A landscape with many valleys, sampled at points; each row gives a point and its height.
From any point a ball rolls to the lowest of the 6 points nearest to it. It stops when none of these is lower. Distance is the straight distance between rows; heights are no part of it.
bos: [  0  18  22  37  17  -5 -37 -41  28  37   4  25 -15 -22 -38 -22 -31  18
  34  31   7 -55 -21]  (h 1.85)
bupak: [  7   0 -17  17  15 -14  13  12  51  12 -35  42  20 -28  22  -6 -61  22
   0 -40   4 -21 -11]  (h 2.53)
Paf: [  1 -30  -2 -38 -30  25  16  -8 -29 -26 -18 -16   1 -18  56   2   8 -37
 -63  -1 -14  38  38]  (h 1.35)
Loz: [-12  -7  20  19  14  11   6  -4  30   1  -4  22  -7  -4  22   9 -56  13
 -13 -30  -7 -30  -7]  (h 4.43)
viku: [ 20  19   6  42  22   4   6 -42  20  10  -9  23  13  -1 -41  25  -7  25
  32   4  41 -42 -38]  (h 1.41)
duza: [  7  26  37  37  36  22 -11 -58  -7  11  12 -10 -17   8 -58  34   2  11
  26  22  40 -60 -24]  (h 2.34)
vap: [ 35   6  20   1 -27  10   6 -40 -10  13   1   7  15  -5 -17 -14  25  -7
   7  30  13  22  35]  (h 1.16)
Zali: [ 18   6 -11  -4 -18   5  57   8 -21 -14   9 -11  36   9 -33  12  71   0
  14 -13  23  41  19]  (h 1.61)
sufu: [ -6 -19 -21  16  -2 -20  -4  23  17   4 -29  38  20 -31  22  -9 -36   5
  -4 -20 -14  10  -2]  (h 3.86)
rera: [-13  25 -13  36  38  -9 -16 -17  25  18 -14  21   4 -12 -58   8 -13  29
  54   6   5 -68 -54]  (h 1.58)
zefog: [ 18   4 -35  51  18 -23   7  -8  -4   2   8  11  11  -8 -59  13  30  20
  40  16  28 -19 -31]  (h 2.94)
Teka: [ -3 -22  17   1  -2  15  29  15  18 -25 -20  15  18  11  33  23 -30   6
 -17 -58  -5   9  14]  (h 3.69)
vevi: [ 27   2  -2   0 -18  -9  27   2   1   4 -26  25  42 -11  -4  -1  30   1
  17 -24  18  44  35]  (h 4.04)
zedem: [  7  14 -13  16  20 -17  15   4  43  10 -22  43  28 -13 -16   7 -25  34
  33 -38  13 -32 -29]  (h 1.14)
los: [  9  13  42 -60 -10  29  32 -14 -24  -6  34 -39 -17  31  -8 -14  41 -11
 -21  18  12  18  39]  (h 5.71)
faten: [-12  12  50 -53  21  11  10  -4 -31  -3  47 -54 -47  45 -10   2  15  -5
 -22   5  -4  -8  12]  (h 4.93)
pilev: [  2 -37  -2  -7 -25  -3 -14  -3  -9   2 -25   7   9 -28  32  -9 -17 -21
 -27   5 -16  31  26]  (h 4.51)
rotak: [-18 -21 -10   4  -8  -3   0  34   3  -6  -5   8   8  -1  18   4 -12  -1
  -4 -24 -20  20   5]  (h 0.85)
rebop: [-50   1 -19   5  15   6 -51  37 -12 -14  26 -40 -46  18  45   3  -5 -19
 -24  26 -28 -29 -41]  (h 7.65)
muvab: [ 60  -1 -44  57  14 -25  38 -10   9   3 -19  26  42 -34 -41  14  30  13
  21 -10  44   7 -10]  (h 2.11)
kogo: [ 16   9  35 -16 -11  20  18 -21 -16  -4  12  -6   2  22 -30   8  23   8
   1   0  15  -1  19]  (h 2.37)
mebaf: [ 15 -11  35 -27 -12  15  12 -18  -3  -5  -2   7   3   7   6   6 -10   0
 -11 -14  -2  14  37]  (h 3.28)
danaz: [ 32  -7   4   4 -18 -17  -2 -20  21  23 -46  38  33 -44  20 -21 -15 -13
  -1  -1  11  35  39]  (h 1.77)
guvod: [  1  -8  15 -36 -19   5  -4  -6 -15  -1   8 -16 -16   8  13 -12  -5 -15
  -9  16 -18  28  27]  (h 1.76)
vimaz: [-17 -16 -33 -13 -11 -22 -33  24 -11   0  -1  -6 -10 -10  19 -12  -9 -12
  -5  12 -20  24  -4]  (h 4.06)
vozo: [  5  21  37   7  12  14   2 -36  20  10  -8  25  -1  14 -24  19 -22  22
  17 -22  27 -45 -12]  (h 1.26)
gepe: [ 19  19  13   9   9 -11  12 -33  50  11 -31  48  25 -21   1  -1 -49  21
  18 -21  23 -28 -11]  (h 0.60)
Biv: [-26 -23 -27 -32 -25  12  25  40 -24 -32 -15 -30  12  12  51  14  19 -27
 -40 -20 -22  56  14]  (h 4.22)
neme: [ 70   7 -19  45   9 -19  45 -34  19  -8 -26  24  47 -19 -26  30  14   9
  11 -15  66   5 -11]  (h 1.68)
ved: [ 19 -12   0   7 -11 -17  -3 -17  24   8 -31  33  20 -33  22 -12 -39   1
  -4 -14  -1  12  20]  (h 2.81)
kapid: [ -1 -24  26  -7 -20  47  24  17 -14 -37  -2   3   5   1  67  35 -11 -16
 -59 -27 -15   5  18]  (h 4.52)
Dulok: [ -1   8  -2 -68  -8   8  10   7 -22   6  16 -45 -21  36   6 -27  34 -15
 -13  28  -2  36  19]  (h 6.96)
gide: [ 18 -17   6  20  -1   0  10  -6  35  -5 -36  42  19 -34  55  -4 -57  -9
 -33 -30   2  -2   9]  (h 4.05)
tid: [-22   4  23 -11  22   4 -28   5 -10   9  34 -34 -54  18   1  -8  -9 -11
  -4  18 -25 -16  -5]  (h 4.35)
vuve: [-42 -15  -6   3  13  16   1  49  -6 -26  17 -13 -16  25  21  26 -11   5
  -5 -40 -25 -15 -21]  (h 5.33)
Ses: [-49  11   4  17  52  12 -12  -6  25   2  -1   2 -16   5 -22  23 -47  23
  22 -34 -13 -69 -42]  (h 2.10)
menek: [-12  -6  28 -42  -8  19  14  14 -23 -16  28 -30 -20  35  14   7   7  -4
 -19 -16 -13  15  21]  (h 4.19)
tonur: [ -1  19  30 -67   9   7   8 -11 -28  15  37 -56 -44  40   1 -31  34 -10
 -27  49   0   4  14]  (h 0.78)
padu: [-44  -4  26  25  31  20 -17   6   9 -14  15 -10 -31   3  20  19 -46  -1
  -9 -17 -23 -56 -22]  (h 3.94)
beba: [ -9 -24   5  -4 -17  14   7  13  -4 -13  -8   8   5  -2  40  11 -20 -17
 -34 -21 -21  12  16]  (h 3.13)
mim: [-32 -10 -38 -25   5  -7 -27  38 -25 -12  11 -52 -38  43  47 -11  15 -18
 -41  24 -25   6 -26]  (h 6.11)
ruz: [ 24  13  10  43   6   1 -11 -51   0  14  17   5  -8  -5 -49  -1   8   6
  29  38  19 -35  -5]  (h 1.75)
ropu: [-21 -19 -11 -29 -17   1  -6  16 -22  -8   8 -35 -16  13  27  -4   3 -18
 -34  12 -18  27   8]  (h 4.08)
Mipo: [ 29   3   6   6  -3 -19  26 -13  44   6 -39  43  38 -28  18  -3 -34   3
   1 -45  28  12   9]  (h 1.99)
banu: [ 43   1 -34  54   1 -25   4 -16   2  14   4  23  22 -33 -45  -6  21  11
  32  32  34  -5 -12]  (h 2.73)
Fifif: [ 18  -7  15   1 -15  -5 -14 -18   5  16 -15  24   7 -14  -3  -9 -16   2
   3   8  -2  16  24]  (h 2.36)
fol: [  0  -7  26 -60 -19  20  29  -1 -28 -16  12 -32  -5  16  20  -5  14 -17
 -40  -7  -9  38  43]  (h 4.34)
zunif: [-30 -22 -49 -11 -25   2 -18  41 -22 -35  -8 -25  -6  13  52   6  16 -27
 -44   5 -21  19 -25]  (h 5.20)
bib: [-27  13 -33  14  12 -33 -49  25   4  23  19  12 -12 -19 -29 -21 -12  18
  42  24 -17 -20 -32]  (h 1.97)
Luto: [-13 -21 -27  -7 -17 -15   3  41  -7  -9 -23   8  27 -14  22   1   0 -15
 -10 -24 -17  48  15]  (h 2.93)
fim: [ 22   6 -23  -9 -25 -16  12   1 -14   7 -11   7  29 -16 -12 -14  47 -15
  16  24   6  52  25]  (h 4.98)
Bubos: [ 44  17 -19  26   8 -12  39  -5  28  -5 -35  40  47 -14 -20  22  16  17
  29 -40  44   7 -20]  (h 1.79)
dedal: [ 23  -8 -11  10 -15 -24  -1  17   7  13 -26  38  28 -28  -6 -12   7   7
  24 -11   4  22  17]  (h 1.67)
zepe: [ 53   8  21   8 -19   4  25 -48   7   4 -22  24  37 -10  -7   2  23  -5
   4  -1  34  26  51]  (h 2.18)
sokup: [ -6  39  46 -27  26  13   2 -18 -27   4  48 -61 -42  51 -36   0  42 -10
   7  26  11 -31 -11]  (h 5.45)
mikeb: [ 41   8  14  20 -16  -9  -7 -47   8  22  -5  28  17 -28 -18 -24   1  -6
  18  34  19   3  21]  (h 1.78)
zozi: [  4   2 -11   6   3 -13   5  21  13   1 -12  31  20   3 -18   7  -3  24
  32 -35  -1  -1  -9]  (h 2.15)
farid: [ 18  15 -32  19  -5 -12  -5   0 -11   7  32 -14   4   8 -45 -10  53   0
  32  42   8  13  -8]  (h 2.35)
Kab: [ 17   2  24  -7 -12   1 -24 -29   1  18  12  -1 -14 -11 -19 -19  -5  -2
   5  41  -3   4  17]  (h 1.83)
tuvi: [ -4 -14  28 -41 -15  32  48  17 -22 -27   6 -15   8  31  24  16  11  -7
 -34 -51 -13  37  45]  (h 5.43)
gamis: [ -1  19 -11  38  12 -23 -41 -19   3  27  31  11 -16 -18 -52 -24   7   9
  39  59   1 -29 -26]  (h 2.01)
liret: [-23 -24 -44 -20 -41  12   3  39 -26 -40 -37 -12  16  -9  65  16  31 -32
 -57 -13 -21  38  -7]  (h 5.17)
rufa: [  1  18  33   7  12  18  -4 -26  -4   1   7  -3 -12  16 -43  19   3  15
  33   1  14 -33 -13]  (h 1.73)
mopo: [-59   0 -22  21  38  -3 -31  37   7  -1  18  -4 -22   1  -7   4 -28  15
  25 -13 -24 -38 -35]  (h 3.92)
Lureb: [-14  12   5   7  11   4  -3   6   0  -1   5   8  -4  19 -33  14   2  21
  38 -21   0 -16 -23]  (h 2.19)
tona: [-15  13  -4 -52  15  -8 -30   4 -24  14  27 -61 -48  49   9 -42  26  -8
 -22  51 -11   4 -10]  (h 6.32)
fosa: [-28  -3 -47  26  14 -28 -20  39  26  22 -25  39   8 -46   8 -21 -53  20
  -5  -2 -16 -27 -30]  (h 3.14)
vud: [-18  -2 -28 -33 -11 -17 -30  23 -18  -1  13 -35 -24  20  13 -25  12  -7
  -4  27 -20  25  -5]  (h 5.80)
Lisif: [-31   1  35  -7  17  40  -8  33 -24 -29  42 -40 -44  24  46  26   3 -21
 -50  -4 -33 -45 -24]  (h 6.41)
Lelu: [  5   3  -3 -46 -25  10  38   0 -25  -6 -14 -13  19   6   3 -14  52 -20
  -3   3   1  75  50]  (h 6.45)
geka: [ 55  -6 -19  53  -4 -23  32 -45   4   5 -16  19  44 -27 -29   7  14   5
  13   6  53   6   9]  (h 1.98)
Ren: [-33   6  29 -22  25  12   1  20 -15 -17  40 -42 -43  40  -6  22   1  -1
  -3 -23 -17 -25  -9]  (h 5.21)
relur: [  8  19   6  49  25  -3 -11 -50  12  23   3  11   2 -14 -53   4  -2  16
  39  31  27 -59 -33]  (h 1.57)
kuz: [ -4  18   5 -24   0   8  19  15 -22 -10  22 -28   3  46 -32  11  47  10
  27 -12   1  14  -5]  (h 5.16)
Noki: [-19 -12  -1 -10 -26  24 -14  21 -17 -24   7 -21 -22   1  58  14   4 -26
 -58  12 -28  -6 -14]  (h 5.61)
Doreb: [-26  15  24  21  41   1 -16 -33  43  14 -12  12 -11 -12  -6   1 -69  17
   9  -9 -12 -76 -26]  (h 2.63)
ritiz: [-22  23  -2   7  20   5 -10   2 -10   2  24 -17 -13  31 -51  20  28  14
  45  -2   4 -31 -34]  (h 3.21)
mubu: [ -1 -17  12  12  -6  -5 -22 -18  15  23  -6  21  -9 -21  17 -12 -52   4
  -7  11  -8 -14   5]  (h 3.00)
Zuri: [-29 -12  -2   3   8   3 -24  24   3  -6  15 -11 -21   9  10   2 -20   3
  -4  -1 -28  -8  -7]  (h 3.75)
tifa: [-29 -29 -12  20  -8   7 -23  25   3 -13  -7  12  -2 -18  36   5 -33  -9
 -24   0 -24 -10 -12]  (h 3.51)
dem: [ 15 -22  21  -4 -12   9  18 -12  14  -8 -27  25  18  -6  33   6 -26  -2
 -22 -40   4  21  36]  (h 2.00)
Vosus: [ 21  -7 -36   8  -7 -42  -6  24  16  25 -57  46  38 -64  18 -19  -7  -1
  -3 -23   6  41  17]  (h 3.90)
sis: [ -2  24 -16   9   7  -7 -18  -4 -12   5  40 -29 -16  24 -44 -10  43   5
  35  40   3  -7 -17]  (h 1.64)
soluv: [ 30  11   9  22 -14   4   8 -24  -5   6  12   2   6  -3 -41   1  29   9
  23  26  15  -9   9]  (h 1.74)
bufa: [  3  17  11  -9   1  -7 -31 -14  -8  22  28 -22 -32  12 -20 -29  14  -7
  13  57  -9   6   3]  (h 2.62)
sifan: [ -8 -10  -1 -24 -16   6  19  34  -9 -16  -2 -12  15  20  10   6  15   2
   1 -31 -15  37  17]  (h 3.83)
vem: [-53   3 -13  -3  25   2 -18  39  -9 -13  32 -38 -37  35   5  11  -2   4
  14  -9 -31 -12 -28]  (h 5.51)
pebog: [-16 -20 -28  16   3  -8   8  50  15 -14 -23  28  26 -19  28   8 -26  11
  -7 -35 -20   5 -10]  (h 3.06)
puzif: [-32 -11  -8 -13   6  15  -9  37 -13 -21  24 -37 -35  28  32  18  -1  -9
 -28  -5 -30  -1 -11]  (h 5.31)
Nefak: [ 26  10 -21  11   3 -29  16  16  46  15 -47  49  39 -45  14 -15 -23  13
   9 -44  23   6  -1]  (h 3.41)
Tefa: [-23 -21  13  26  -5   9 -44  -4   7  -1  11   0 -40 -24  42  -2 -41 -16
 -40  31 -23 -35 -19]  (h 5.55)
suben: [-10 -21 -24 -64 -20  -2   1  -2 -28 -13 -15 -43  -2   0  40 -20  26 -29
 -44  21 -10  55  26]  (h 5.98)
mulu: [ 29   7  -9  44   2 -18 -24 -32   7  23   9  29   3 -31 -40 -20   8   7
  33  46  18 -20 -11]  (h 2.13)
Pas: [ 38  17  22  11  -4  10  22 -40  20  -4 -19  37  28   3 -10  21  -8  14
  11 -29  37  -4  15]  (h 1.25)
Tofup: [ 18  10  10 -45 -26   8  21 -17 -23   4   9 -25   9   7  -6 -23  44 -16
  -6  29  11  43  41]  (h 7.24)
Gekup: [-11  26   2 -24   9  11  17  14 -21  -9  40 -57 -19  60 -37   5  58   5
  19  21  10   1 -14]  (h 5.00)
tiv: [ -8 -13 -13   9  -9 -22 -34  14   8  21  -2  24  -1 -26  -2 -25 -21   2
  13   8 -12   5  -6]  (h 2.99)

Call two points neighbours if one is among the 6 nearest of the other. Go from one point of each pair to the other, from neighbour to neighbour, staying as low as possible. Name the highest point that can't be avoided.
gepe / bib | gamis
sis / rotak | zozi
bib / Paf | beba
guvod / tonur | bufa
guvod / gepe | Kab
dedal / sis | Mipo
vap / sis | soluv

Where does a ball stop that starts at each point below?
padu | gepe
mulu | gepe
gamis | gepe
